Each row is a point on a tangle of strands that fork and nearly touch. The rows are in no order.
In the rows, 128 means zero.
Points whose rows are less than 104 apart are linked; no others are. Some points are linked to none.
(1671): [130 114 155 112 130  87  97 161 121 107 115 158  53 194  96 155 159 109
 172 119 100 136 165 103 151]
(415): [ 90 132 150 147 139 146 111 179 145  97  96 171 114 175  93 105 122 101
 112 130 110 142 140  92 184]
(740): [114  89 122 114 107 102 128 138 186 149 152 151  93 175 105 142 104 114
 103  75 127 116 140 151 180]
(1809): [112 137 135 118 118 127  95 110 120 119 110  97 122  92 165 133 149 104
  89 117 125  99 166 135 121]
(1177): [187 111 123 133 157 141 143 120 114 118 150 134 134  83 143  99 127 151
 161 141 151 136 103 126 110]
(2228): [143 138 178 127 170  78  99 188 168  96 101 168 104 144 102 161 113 117
 118  83 117 173 140 140 149]
(2050): [102 122 109  94 162 146 185 134  89 179 159 123 187 177 129  98 111 179
 125 110 125  86  65 172 126]
(1066): [145 133 137 106 124 148 136 136 176 143 117 144  71 220  86 124 132 129
  90 106 120 111 143 157 144]
(891): [ 84 148 152  96 113 146  52 175 133 129 145 126 132 173 109 161 160 124
 125 161 117  95 122  98 168]
(2096): [161 192 133 169  27 118 111  75 110 126 125 107 126  88 160 158 154 130
 147 124  96 154 168 119 102]
(2279): [128 145 139 156  69  56 145 114  54  66  90 104 140  74 166 154 145 114
 151 114 122 109 125 100 153]
(743): [132  49  83 113 178 126 197 154 109 118 121 133 162 158 119  49  70 119
 188 135 126 146 122 127 161]
(282): [ 98 183 161 105 128 124  91 136 123 159 156 121 139  99 104 168 133 130
 104 143 158 119  97 129  99]
(1732): [140  64  94 132 153 174 186 150 104  80 123 133 165 148 133  53  83 114
 194 162 132 145 136 117 128]
(384): [105 141 147  99 152 155 116 145 146 153 110 102 123 162 113 117 130 105
  72 105 128 112 148 175 126]
(811): [ 95 122 111 152 197 141 137 162 113 143 108  85 190 119 136  93  91 124
 122 145 136 117 110 135 130]
(1470): [166 156 146 156  45 108 125  91 118 106 114 167  92  68 149 142 139 120
 160 103 114 147 135 126 145]
(1668): [120 134 121 122 138 104 113 107  78 188 156  96  98 103 120 129 128 116
 135  93 124 101 105 122  95]
(1394): [123 141 120  66 161 101 138 116 117 152 123 124  87 124 141 128 146 142
 111 104 171  93  93 146 100]
(1876): [ 77  99  68 135 136  95  98 133 146 150 121 104 136 100 127 172 123  97
 136  98 132  78 115  96 146]
(1524): [116 198 144 121 136 131  78 123 183 143 166 117 135 156  78 203  92 130
  83 155 123 158 145 161  89]
(963): [140 103 137 156 134 147 148 131  67 131 108 119 130 112 146  58 129 107
 169 123 107 131 146 153 115]
(1431): [160 169 156 143  70  62 175  97  35  88 133  93 136  84 165 151 148 111
 153 125 161 125 103 106 158]
(1090): [132 167 130 131 110 158 131  95 165 170 155 113 129 136 103 137 136 135
  56 160 154 145  99 141  91]
(361): [116 125 125 137  98 182 114 103 119 198 168 121 137 131 140 103 137 147
 118 123 109  86 137 175 131]
(1930): [102  91  75 126 131 119 184 106 100  57 103 138 129  99 144  75 111  95
 165 172 133 144 116  91 140]
(2344): [132 165 148 124 119 125  81 119 107 133 166 110 107 197  63 199 118 107
 143 157  91 128 178  93 106]
(1005): [111 123 152 116 165  78  90 193 143 106  66 128 111 174 101 191 170  87
 136 127 140 142 141  76 140]
(1099): [155  74 100 123 133 210 200 118 105 169 157  96 182 167 119  82 106 166
 112 155 143 108 112 147  97]
(2371): [135 108 124 149 126 143 161 117  36  89 100 116 156 107 154  66 113  93
 194 143  98 141 128 114 125]
(676): [146 156 142  89 162 120  70 147 198  76 141 140 104 183 110 196 125  97
 131 164 153 128 146 141 156]
(2213): [164 185 136 184 114 188 136 107 176 131 116 137 128 100 153 114 149 156
 125 148 131 174 130 143 111]
(2284): [ 97 159 102  69 161 110 113 144 126 168 124 146 119 131 131 152 162 141
 111 107 167  82  73 136 140]
(1125): [133  97 155 117 141 159 166 152  77 172 201 102 191 107 120 143  98 146
 162 175 158 134  89 134  79]
(820): [181  87 101 126 123 203 205 101 145 194 147  99 165 183 133 107 137 186
 112 144 132 117 109 171 107]
(1906): [211 110 114 123 128 165 191 126 193 132 159 141 156 122 155  91 141 179
 135 151 176 140 106 175 156]
(1382): [107  97  97  93 180 111 142 144  87 144 110 128 133 120 147  86 142 130
 156 115 168 100  95 133 129]
(627): [128 165 141 127  58  67  73 116  93  89 124  96 121 121 138 180 151 103
 121 121  86 102 165  81 137]
(2151): [101 103  90 142 115 131 133 108 115  79 108 138 127  88 144  68 113 117
 133 162 153 120 114 102 154]
(1720): [183 175 130 151  63 140 137  92 124 158 135 116 107  87 153 148 150 147
 172 122 127 171 163 142  75]
(1276): [137 107 114  88 128 161 150  96 121 134 123 142  86 123 158  73 170 145
 122 125 162 106 110 167 118]
(1310): [105 190 180  97 154 133  68 158 121 134 126 113 142 156  88 208 142 116
 132 151 129 133 118 102 115]
(2275): [131 146 128  70 151  94 118 124 142 159 132 129  69 155 113 157 150 118
 103  95 137 116 124 131 116]
(2364): [161 119 159 141 139 143 129 122 153 187 169 134 139 155 114 108 129 170
 124  83 107 131 141 182 136]
(612): [140  75 116 103 181 144 183 149 116 143 134 136 156 150 133  59  88 147
 164 128 135 100 110 158 145]
(2356): [ 95 155 147 174 108 137  73 125 123  91 122 112 137 124 124 170 120  97
  96 118  80 121 172  97 126]
(65): [190 136 115 130 137 165 190 112 194 148 127 136 126 152 139  98 154 186
  95 125 158 148 108 182 118]
(264): [113 103 134 143 150 116 119 131  98 137 103  87 135  90 152 126 128 101
 119 117 117 124 128 138 115]
(866): [158  46 141 175 126 132 164 110 138  98  98 118 130  78 149 111 128 120
 156 112 116 172 176 124 110]
(1148): [138 143 144 175 112 114 119  99 160  75 113 150 111  68 155 151 120 115
 117 107 118 164 139 109 121]
(960): [116 118  98 120 125 153 145 108  84 136 154 173 130 124 140  56 127 140
 182 125 122 100 114 136 145]
(993): [101 103 126 135 145 102 104 143 187 139 140 158  94 185 102 170 107 110
 133  74 117 126 142 109 158]
(1340): [134 108 118  86 134 170 180 107  96 176 159 117 148 179 133  86 147 183
 134 105 157  91  81 176 114]
(135): [ 88 135 164 143 100  93  57 164 126  62  83 133 150 123 140 166 158 105
 118 119  88 107 165  75 162]
(97): [117 145 126  90 113 130 128 116 170 135 137 186  82 153 132 120 136 153
 110 114 158  91  78 172 179]
(1082): [ 82 145 121 124  67  43  91 188  73  93  94 135 138 117 143 161 163 128
 153  93 108  88 132  58 174]
(2401): [165 110 121 165 139 206 163 137  98  65 113 128 163 111 172  79 108 109
 170 163 125 160 148 112  99]
(1329): [169 100 131  68 162 177 177 117  86 128 158 124 159 147 171  93 142 187
 152 159 182 108 106 172  97]
(1541): [214 112 131 107 133 169 173  99 161 154 201 127 150 126 125 142 134 199
 126 147 172 143 110 174  78]
(1364): [136 172 109 166  95 167 115  84 147 148 116  85 130 122 131 125 136 112
 105 129 108 143 199 147  77]
(2303): [114 166 160 117  91 132 106 169 109  76  99 175  75 155 122  96 168 121
 119 135 100 125 147 104 148]
(2058): [182 163 144 180  69  91 130  75 143  69 100 149 115  75 159 167 137 114
 128  94 105 181 134 117 124]
(1793): [161 107 154 144  69  63 175  91  86  60  70 114 101  69 175 145 155  98
 133 112 114 151 174 114 125]
(2132): [ 62 152  66 122 127  97 111 145  91 131 118 126 177  89 138 127 134 122
 176 147 130  81  86  89 153]
(1777): [122 144 111 139 127 109 119  79 139 167 179 119 111  86 103 165 121 133
 102 154 150 130  73 116  92]
(246): [141 129 172 136 117 120  86 142 164  91 121 161  74 185  93 175 142  98
 156 139  93 150 194 106 158]
(1197): [121 124 136 131 151 130 105 114 159 133 157  96 187  70 148 147 115 134
 112 143 155 119  97 132 142]
(1759): [143 174 137 167 145 138 146 114  47 121  99 105 139  80 139 104 101 100
 139 138 106 158  85 105 110]
(283): [ 94 150 111 110 115 114  67 106 178 135 164 118 143 117 123 192 113 121
 115 118 131 102 146 153 148]
(2182): [ 69 156 121 170 127 161 106 127  82 143 135 138 186  91 126 101 115 125
 143 152  98 117  97 113 152]
(1567): [181  99 146 158 173 181 176 159 106  86 118 120 148 113 166  56 131 149
 154 163 145 171 148 143 113]
(719): [117 107 192 106 138  79 119 171 140 103  86 174  77 152 132 156 133 106
 124  95 135 180 166 134 142]
(2247): [ 80 109 104  67 113 114 159 146 115 123 101 175  91 140 139  55 145 127
 119 135 144 108 126 153 177]
(1984): [175  98 137 166 168 161 173 139 145 145 175  82 200 113 129 113 101 151
 104 163 137 171 135 145  85]
(1581): [110 121 136 135  76 101 117 163  91  89  87 164  88 122 130  94 140 122
 108 123  91 140 166  98 145]
(1542): [193  96 118  68 146 202 203 128  98 136 189 114 174 150 139 113 123 188
 140 178 191 120 115 155  80]
(961): [143 142 111 123  97 142 117 110 184 135 139 149  66 180 102 139 139 122
  87 113 133 133 169 135 131]
(851): [121 173 139 109 133 104 113 134  78 125 104 121 108 107 132 113 147 103
  97 129 135 118 100 124 119]
(369): [155 194 160 167 111 159 104 127 171 115 126 179  97 142 118 132 140 124
 117 121 101 168 157 134 131]
(1587): [168 113 152 155 139 124 137  93 113 108 146  82 163  72 148 171 100 133
 147 132 134 164 107 110 100]
(2007): [196  81  98 150 127 159 205 106 148 184 166 126 153 172 109  76 118 179
 119 118 131 124  98 156 126]
(704): [139 173 143 158  42 110 100 100  87 124 131 111 118 115 128 166 128 107
 127 109  79 132 160 108 111]
(801): [126 103 118 169 118 173 126  92 106 127 141  78 164  82 137 126 104 103
 119 160 134 122 132 115  99]
(2052): [ 87 183 151 120 125 125  63 160 122 110 121 128 129 133 114 174 149 114
 113 156 127 101 108  80 140]
(1038): [148 196 109 185  77 154 110  96 162 118  94 111 103 131 156 152 143 108
 114 128  78 169 221 128  91]
(1629): [184 140 106 152  78 188 152 133  71  97 123 137 127 101 172  91 126 133
 207 175 127 131 150  79 106]
(447): [ 99 128 106  75 172 124 142 108 106 170 148  86 135 123 142 109 131 164
 103 117 166  83  77 156 113]
(1665): [112 141 109 168 100 134 114 125 160 110 111 202  83 127 103 113 115 125
 111  94  95 151 131  89 160]
(6): [113 105 105 128 109 122 111  95  98 174 162  86 129  84 144 139 133 109
 144 128 114  99 139 105  90]
(147): [ 99 161 169 166  77 104  73 127 115  44 103 113 166 122 124 181 130 107
 115 123  52 115 168  75 141]
(180): [ 89  95 112 130 108  92  94 145 162 114 119 138  79 180  85 152 133  93
 126 100  93 117 169  77 165]
(1521): [ 98  93 122 125 140  68 112 122 186 114 107 128 109 120 135 167 118  99
 104  91 134 139 151 128 140]
(331): [110 112  96 140 124 156 110 103 170 115 133 119 156  76 154 128 116 119
  95 166 156 114  99 123 164]
(802): [ 64 116  64 125 100  82 119 124  94 110 130 141 137  97 157  84 126 119
 167 133 116  88 118  89 154]
(2188): [109 134 130 171  80 103 150 129 125  81  84 194  77 116 127  83 124 126
 128 120  99 166 127  85 148]
(1985): [124 142 150  83 141 172 100 129 150 154 130 114 127 231  66 153 147 138
 104 139 114  96 121 125 149]
(1224): [128 103 126 122 158 122 137 149 175 143 122 126 124 135 134 109 117 128
  86 102 158 120 116 160 175]
(1597): [147 139 119 130 117 134 109 108 182 107 124 140 121  92 134 125 132 139
  80 135 157 138 130 166 131]
(2098): [171 129 152 162 107  82 136  80 104 128 110  78 103 104 147 155 107  91
 124  87 116 147 172 141  92]
(360): [ 56 149  76 150 152 113 112 158 116 146 121 144 176 121 128 123 119 123
 142 124 133  92  89 108 170]
(1065): [104  75  89 143 127  97 118  91 139 144 140  94 118  96 151 145 117 108
 117 125 122  84 142 101 115]
(810): [129 131 123 103 150  87 111 111 130 188 152 106 112 121 111 169 119 111
 103  99 132 116 120 137  90]
(1873): [174  94 116  91 159 122 154 142 185 163 142 120 144 144 144 101 135 155
  83 116 148 107 115 203 157]
(1287): [125 170 135 176  95 142  88 115 150  83 101  93 124 147 127 174 125  90
  93 134  77 154 206 122 109]
(2400): [101 128 118 135  99  99 125 117  33 113 112  76 167  65 156 133 134  99
 142 143 113  98 124  79 110]
(1259): [184 131 132 114 142 131 163 116 195 138 126 130 117 140 161 100 147 162
  88 124 162 143 154 211 137]
(1560): [115 121 147 136 132 129 142 118 116 169 151  68 161  87 101 145 103 125
 103 183 148 151  66 120  63]
(462): [158 162 129 140 160 116 165 132  67 146 111 126 103 101 131  81 119 120
 143 120 126 142  81 119 100]
(2093): [123 117 133 130 139 153 129 128 111 174 122 118 127 153 146  96 147 131
 101 115 104  91 150 176 123]
(1712): [178 154 104 127 144 188 194 102 153 130 105 159 113 132 146  70 153 174
 122 149 164 146 107 144 111]
(1424): [156  45 104 121 148 147 187 142 136 105 115 157  88 114 157  61 127 151
 162 136 154 167 134 155 138]
(1632): [192 111 124 172 145 170 155  96 168 138 165  96 176  97 126 152 101 152
 132 167 141 167 130 130  70]
(1896): [138  47 133 158  96 137 145 112 159 120 114 139 109  89 166 101 144 119
 139 113 120 155 185 155 135]
(1327): [ 96 118 152 140 178 131  97 155 101 163 110 103 168 112 151 100 125 114
 136 117 125 104 120 133 120]
(2111): [116  83  82 133 134 156 192 131  89  61  96 128 139 123 142  34 101  87
 180 173 136 151 149 112 122]
(413): [ 85 132  93 125  74  68  97 146 126  84 114 169 103 120 110 144 121 137
 122 134 107 106 131  63 169]
(2345): [122 135 162 142 131 158 118 168 155 130 113 155  97 209  86 116 131 116
  98 120 101 117 162 119 172]
(901): [ 82 174 136  93 118 151 123 114 112 165 154 137 116 161  94 122 138 168
  74 132 148  89  59 116 130]
(2066): [ 87 141 120  89 109 143  91 159 170 110 133 131 114 181 110 161 143 118
 117 146 148  81 118 106 188]
(530): [114 147 129 176 138 136 144 115  88 131 118 121 160  99 123  88 103 129
 128 147  91 129  83  98 113]
(2123): [200 112 158 141 168 130 154 131 145 145 166 135 145 106 152 100 138 177
 131 111 140 155 146 187 103]
(1826): [115 194 138  93 152 110 115 170  79  99  80 137  77 126 130 114 158 109
 114 137 133 127 125  88 136]
(677): [123 161 160 138 141  74 100 134 123 101  95 123 113 119 132 182 119 102
 129  95 121 149 119 109 120]
(1814): [216 116 149  99 141 203 201 126 126 142 197 118 173 142 124 136 150 203
 124 170 188 152 106 155  50]
(2156): [153 103 127 179  88 184 133 104  93 121 122  90 153  81 168 117 132 117
 155 153 104 138 165  99  86]
(1922): [178  55 114 158 128 152 197 155 132 100 111 141 111 107 161  86 117 132
 170 130 139 187 169 122 118]
(2190): [ 97 113 116 103 162  81 137 156 118 133  86 134 120 112 140 112 125 104
 143 111 150 119 100 102 129]
(363): [ 73 143 114 118 123  76  87 178 126  86  99 164  96 147 119 155 150 113
 140 124 130 107 109  57 156]
(2236): [124 158 137 110  75 169  80 109 168 185 176 131 139 150 108 164 136 144
 112 125 121 114 158 184 109]
(658): [108 124 154  95 165 146 133 171 148 154 100 102 140 227  97 126 134 125
  68  97 128 100 128 157 154]
(971): [186  89  64  97 152 186 208 126 132 114 136 130 141 166 128  71  99 158
 138 156 171 119  98 133 126]
(364): [104 143 103 122 115 149 111 127 170 125 144 158 116 167  93 127 132 131
  84 146 134 103 110 118 169]
(898): [ 90  80 165  74 139  70 112 177 146 128  87 167  84 139 114 143 150 124
 130  95 158 163 145 155 149]
(1821): [217 112 142 171 117 135 153  69 133  94 155 106 134  62 148 182  99 137
 172 142 153 161 113 106  92]
(1796): [ 70 134 130 172 111 124  96 137  86 105 116 132 191  75 157 105 114 117
 158 135  88  97 123  87 148]
(2024): [ 71  69 106 131  59  61 121 141 110  84  94 159 130  92 138 133 137 123
 146  87  84 102 159  86 162]
(1681): [ 99  96 126 156 114 141 160 142 100 116 100 156  99 118 153  50 138 110
 146 114  91 144 156 135 131]
(974): [164 137 136 166 134 134 112  91 170 150 173 107 182  75 125 170 113 145
 121 147 143 177 145 173  60]
(206): [ 88  85 123 158 130 106 167 132 103  83  88 170 145  84 127  98 108 121
 177 115  87 152 113  93 146]
(1934): [139 106 133  91 132 174 168  83  89 143 142 128 129 140 159  80 163 198
 141 131 157  93 104 192 123]
(400): [104 173 122  79 185 114 113 160 147 163 106 115 140 178 110 181 169 141
  96 131 175 102  76 122 130]
(2004): [109 168 149  82 123 131 115 171  90 111  94 151  72 183 102 107 172 120
 115 145 131 107 127  85 148]
(398): [141  65 102 106 188 120 173 150 110 172 177 129 156 144 125  86 122 155
 190 106 136 104  97 147 124]
(207): [202  83 160 148 187 139 177 168 123  97 150 134 168 113 163  80 145 176
 136 140 143 159 148 167 106]
(1306): [135  79 119  91 152 135 173 134 127 109 119 141  93 123 147  74 132 144
 129 151 170 125 113 165 148]
(1387): [173 138  89 141 114 230 171 139 106  81 130 125 152 117 161  95 109 131
 193 186 150 149 148  88 104]
(1465): [109 124 138  94 139 131  87 150 175  87 118 139  93 177 102 164 160 101
 117 155 143 122 151 118 189]
(2368): [101 114 155  77 186 105 105 194 146 107  59 127 111 162 120 151 157  99
 121 120 170 133 144 126 141]
(1375): [112 143 111  95 113 154 137 107 139 162 173 139 147 135 111 116 128 166
 108 152 157  87  65 154 148]
(72): [141 145 147  98 170 116  84 137 149 148 151 114 114 213  90 195 114 120
 141 119 117 119 185 163 133]
(1093): [157 181 133 140 109  98 127  92 112 124  96  77 102 115 132 165 114  75
  99 110 108 155 187 125  70]
(1218): [152 173 155 183 128 141 134 132 166  93 100 165 121 107 131 125 116 134
  90 114 109 189 137 122 134]
(2335): [120 170 115 109 129 163 150 109 116 108 102 158  88 141 127  72 154 139
  89 147 137 109  86 131 146]
(318): [155 149 119 193  38 144 131  92 104 112 113  91 155  79 173 132 161 124
 147 137  86 137 162  97  96]
(2439): [143 171 153 136 137  97  84 101 143 122 120 115 122 132 104 199  97 107
  92 117 117 163 124 116 106]
(514): [191 115 145 121 175  84 157 124 173 149 176 126 143 126 122 119 140 161
 103  79 138 152 151 199 102]
(1052): [150 157 116 127  84 168  83  83 172 151 168 144 123 109 149 153 152 139
 130 121 145 119 162 183 100]
(1194): [164 142 126 170 116 194 140  95 168 169 143 124 140 126 138 101 145 150
 123 137 123 154 155 157 110]
(2208): [129 144  96 125 129 146 144  93 128 151 141 100 108 113 105 121 123 127
  83 158 168 126  86 112 101]
(2392): [115 141 100 113 105 115 106  76 164 146 169 124 124  86 126 173 112 129
 111 127 150 130 122 128 115]
(1519): [ 78 139 122 107 173 141 143 153 100 199 134 117 199 147 100 106 127 167
 137 126 134 102  51 144 118]
(1221): [ 90 138 117 131  77  54 100 134  83  83 103 110 158  82 161 163 143 117
 125 112 115  83 124  81 159]
(1869): [113 152 148  65 195 117  94 186 153 140  97 126 104 180 102 169 171 134
 131 108 171 107 111 127 138]
(310): [109  93 159  95 103  59 105 175 100 111  93 163  59 162 111 163 153 101
 142  91  94 148 165  80 152]
(896): [213 175 151 165 124 188 162 117 141 125 118 125 116  82 160  98 139 144
 152 150 140 196 117 128  90]
(797): [129 136 124 125  52  61 109 139 107  82 108 158  80 104 131 140 137 121
 109 109 101 120 141  77 142]
(1860): [119  87 127 102 157  78 143 148 137 163 140 166 127 125 121  85 129 160
 161  84 140 124 101 162 154]
(101): [ 85 165 156 140 104  86  72 193  97  85  89 133 151 123 149 183 157 110
 167 101 105 108 140  71 159]
(1978): [110 158 167 103 141 120  69 133 141 178 162 127 133 182  89 207 116 142
 144 107 104 111 153 166 113]
(1544): [100 126 123 151 122 107 129 128  44  89  95 106 173  80 173 106 110  88
 180 130  91 113 111  94 134]
(1813): [163 117 134 122 128 182 142 127  88 143 175 122 151 102 136 114 104 152
 169 175 161 134 102 136  82]
(488): [135  85  98 176 112 172 147  89  98 168 168  96 157 105 124 124  86 131
 145 168 126 132 116 107 100]
(1718): [106 143  99 159  87 144 102 123 150 118 134 162 106 136 100 122 127 121
  92 133  97 112 132  83 154]
(460): [ 85 144 125 138 119 145 110 133 133 198 162 160 136 155  89 131 117 145
 130  91 113  91  94 130 154]
(1533): [ 87  76 128 154 102 111 168 135 107  93  90 177 128 100 128  59 110 127
 162 131  89 190 142 127 152]
(1641): [145 109 152 113 178 115 156 133  88 179 171 116 146 131 134  94 117 169
 162  98 129 127  92 156 103]
(371): [ 91 140 113 137  91 139 103 122 106 176 164 152 117 130 126 108 135 140
 123 108  95  84 133 122 150]
(165): [181 134 143 150  84 133 117  91 114 133 147 144 116  71 164 134 146 131
 170 116 138 144 146 141 106]
(2436): [146 105 154 155 170  95 122 122 126 140 149  71 198  70 132 176 106 131
 130 117 119 162 118 124  98]
(2258): [142 147 174  99 167 102  87 164 193  76 112 166  93 170 105 181 128 116
 125 123 137 171 159 139 149]
(248): [185 113 125 121  97 201 182 127 166 146 172 127 184 134 170 106 133 195
 132 167 156 136  79 195 139]
(2369): [137 126 146 142 193  87 102 144 153 142 152 108 181  85 154 161  98 143
 122 112 145 146 111 144 121]
(1057): [215 143 128 146 161 181 191 131 131 144 118 145 104 116 149  82 152 170
 152 145 156 186 116 129  88]
(36): [165 112 155 164 148 131 136 123 133  94 125 153 133  66 152 102 108 150
 168 126 136 169  96 123 139]
(1932): [117 121 104 114 137 140 123 117 147 171 152 116 153 134 125 129  96 134
  91 125 146  98 105 155 151]
(11): [117 156 129 117 108 157  79 127 195 127 170 130 134 166  98 190 102 122
  96 137 131 126 161 165 165]
(39): [110 128  97 120 112 134 106 116 193 128 126 129  89 129 117 132 126 115
  66 128 143 115 149 138 153]
(1635): [ 82 168 145 127 120 120 105 119 120 157 144  81 159  93 108 164 124 102
  85 170 136 136  90 106  78]
(2076): [153 111 105 151 105 179 157 121  76 111 151 158 122 110 156  69 113 134
 198 140 123 139 130 107 124]
(509): [157 138 140 109 170  82 115 129 169 132 157 124 117 143 126 158 114 138
  86  93 134 149 169 178 103]
(435): [130 195 150  94 160 112  62 144 112 130 135  92 120 199  67 215 150  98
 155 177 103 125 146  89  98]
(1840): [180  81  88 119 150 188 187 134 103 136 152 100 137 164 131  69 116 150
 149 158 154 119 147 135  95]
(177): [143 122 161 100 182 119  88 151 170 117 139 115 108 235  72 173 141 120
 168 149 106 125 168 153 168]
(1025): [ 95 119 142 152  92 116  87 121 155 103 124 126 112 148 120 160 132  93
 108 103 102 111 188  88 148]
(1173): [ 61 114  90 116 168  84 131 192 154 128  67 154 127 134 130 137 131 115
 144 111 145 117 102  99 167]
(225): [ 66 105  68  99 113 100 128 141 138 130 112 139 116 120 132 100 125  99
 130 126 119  74 115 114 166]
(2434): [164 153 130 169 129 139 132 107 157 167 160 147 134 135 124 129 107 144
 116  96 125 161 156 179 112]
(1237): [144  72 133 125 116 141 110 111 132 134 146 116 128  87 175 117 150 120
 156 100 139 116 183 163 128]
(1762): [ 99 145 151  98 118 142  89 117 144 192 171 138 130 173  91 170 131 135
 118 121 113  93 123 158 136]
(791): [117 152 148 134 147 145  63 155 174 113 133 122 134 169 117 179 128 117
  85 148 113 138 145 132 144]
(1958): [125 111 122 169 118 187 150 110 125 163 175 125 172 116 109 112  80 153
 139 148 128 120  76 128 119]
(1478): [104  77 106  82 167  84 166 149  95 135 119 159 126 115 127  75 115 135
 207 111 151 130 103 154 137]
(1459): [121 176 147 121 153 148  70 116 167 105 131  99 126 174  91 195 112  97
  76 186 117 150 159 133 115]
(816): [157 130 163 115 176  98 150 151  65 156 125 114 112 114 144  97 127 135
 155  83 127 136  97 147  92]
(422): [ 86 147  98  97 159 107 123 189 129 133  89 158 108 168 102 130 147 109
 126 127 125  97  98  78 161]
(418): [126 179 161 124 173  81  76 170 122  98  82 107 124 149 123 208 141  97
 144 119 125 147 131  81 122]
(1912): [142 115 119 131 152 108 106  95 188 106 112 114 118  94 149 167 108 100
  88 114 154 134 155 156 115]
(2302): [118 159 130 110 118 163 108 127 156 160 147  99 127 219  65 188 130 131
  56 162 126 107 121 143 120]
(127): [113 188 164 120 144 107  85 125 145 160 145 109 148 131  91 188  91 138
  93 122 137 147 102 144  93]
(894): [118 108 112  66 179 145 140 111  85 155 132  99 156 109 145  95 143 144
 153 149 166  88  92 155 118]
(174): [121  71 120 149  69  71 132 101 102  97 106 128 125  81 144 130 146 109
 150  74  84 126 169  98 142]
(2017): [ 65  89  68 115  82  60 132 123 104  80  93 151 139  86 136 129 118 130
 172 111  98  92 111  80 161]
(274): [102 189 122 128 140 131 116 127 116 154 137 158 117 133  83 137 123 137
 100 140 122 122  63  99 138]
(589): [125 103 165  73 166 148 106 153 188 111 108 125 108 230  98 151 156  99
 133 155 128 126 141 141 185]
(2080): [ 94 111  91  78 118 150 167 110  96 144 133 166 108 153 133  36 132 144
 151 122 146  94 102 176 158]
(450): [ 97 111  82 168  78 139 125 102 155  87 132 136 131  78 140 106 129 127
 103 162 134 105 120  92 161]
(1126): [101  89 129 140 140  68 123 129 126  87  78 110  84 147 100 168 115  74
 100  98  74 146 174  80 124]
(1792): [147 153 150 117 124  98 102  91 153 147 177 112 153  78 105 190 105 134
 105 162 140 175 105 160  64]
(480): [ 96  96 132 110 122  65 126 147 117 126  68 133  73 135 115 153 135  78
 123  70  97 147 165  84 131]
(17): [120 173 134 131 109 102 125 127  50 147 113  86 125  93 151 136 131 100
 132 138 117  93 109  86 115]
(155): [153 113 108 145 136 169 180 112 135 175 175 140 165 157  96  85  91 180
 147 136 131 116  76 161 137]
(1600): [144  97 131 158 143 106 160 130  89  57 112 148 139  81 155 108  96 115
 187 116 126 142  94 110 150]
(2375): [114 107 135  96 104 121 122 148 163 138 137 190  71 155 120 120 131 118
 113 104 143 106 132 150 179]
(1773): [133 132 115 158  90 139 106  88 134 131 124 111 115  94 148 121 127 108
 103 129 111 129 170 130 109]
(686): [148  97 144 166 102  80 144  80 103 118 102 114 102  86 149 139 122 101
 167  75  89 143 176 138 114]
(1225): [138 111 149 143 183 138 152 130 120 173 164  70 196 105 105 129  97 141
 101 166 131 155  90 138  81]
(1250): [ 68  76  82 106 124  89 157 143 126 115  97 155  99 121 126  63 115 104
 126 139 147 121 119 131 166]
(277): [ 79  84 122 117 152 113 149 157 150 134  97 152 128 129 137  84 103 125
 114 113 135 137 117 155 181]
(1961): [124 105 115 148 156  74 123 128 172 100  88 116  89 149 110 157 105  92
  82  95 118 159 178 116 128]
(1373): [145 171 145 169  85 130  87 127 160  89 123 162  84 160 102 156 126 112
 116 136  94 158 172 103 148]
(1258): [127 113 154 105 161 110 147 131 130 185 148 159 124 165 121  90 137 174
 122  73 124 114 116 183 160]
(240): [113 175 153 107 108 170 121 111 150 163 151 118 137 178  74 162 130 153
  66 163 142 130 114 159  72]
(1861): [ 83 152  98 124 172 109 138 152 107 170 120 128 195 118 114 108 100 137
 154 138 140 109  49 122 133]
(625): [107 163 153 140 115 150  88 138 133 141 150 111 128 183  81 161 140 111
 108 138  98 119 148  81 102]

Follow the links from the first point to the second, and from the first to the third. Name the last point that the two ways share.
(127) / (2188) / (1250) => (1382)
(1985) / (1173) / (1560) => (127)
(97) / (1809) / (1082) => (2356)
(719) / (1259) / (2111) => (1581)
(740) / (1431) / (264) => (2356)
(447) / (658) / (2400) => (1581)
(361) / (1478) / (1148) => (364)
(1465) / (820) / (1394) => (364)

A fork is a point with three links. Follow the links from the first point to the second and name the forks in between, in order.
(719) / (318) => (1465) > (2066) > (364) > (39) > (2096)
(2369) / (851) => (1544)
(1194) / (1340) => (65) > (1224) > (1250) > (802)
(1524) / (415) => (127) > (1394) > (1382) > (1581) > (364) > (39)
(1681) / (2213) => (1544) > (1581) > (1382)
(180) / (1431) => (2356)
(816) / (810) => (1544) > (1581) > (1382) > (1394)
(1542) / (1259) => (1934) > (802) > (1250) > (1224)
(1478) / (282) => (1382) > (1394) > (127)

A fork is a point with three links, a tip a point with one. Leave the first point through the second and follow the links. Name the first fork or tip that comes.
(1218) / (369) => (39)
(2111) / (1930) => (1821)
(1090) / (2208) => (127)
(1860) / (1258) => (65)
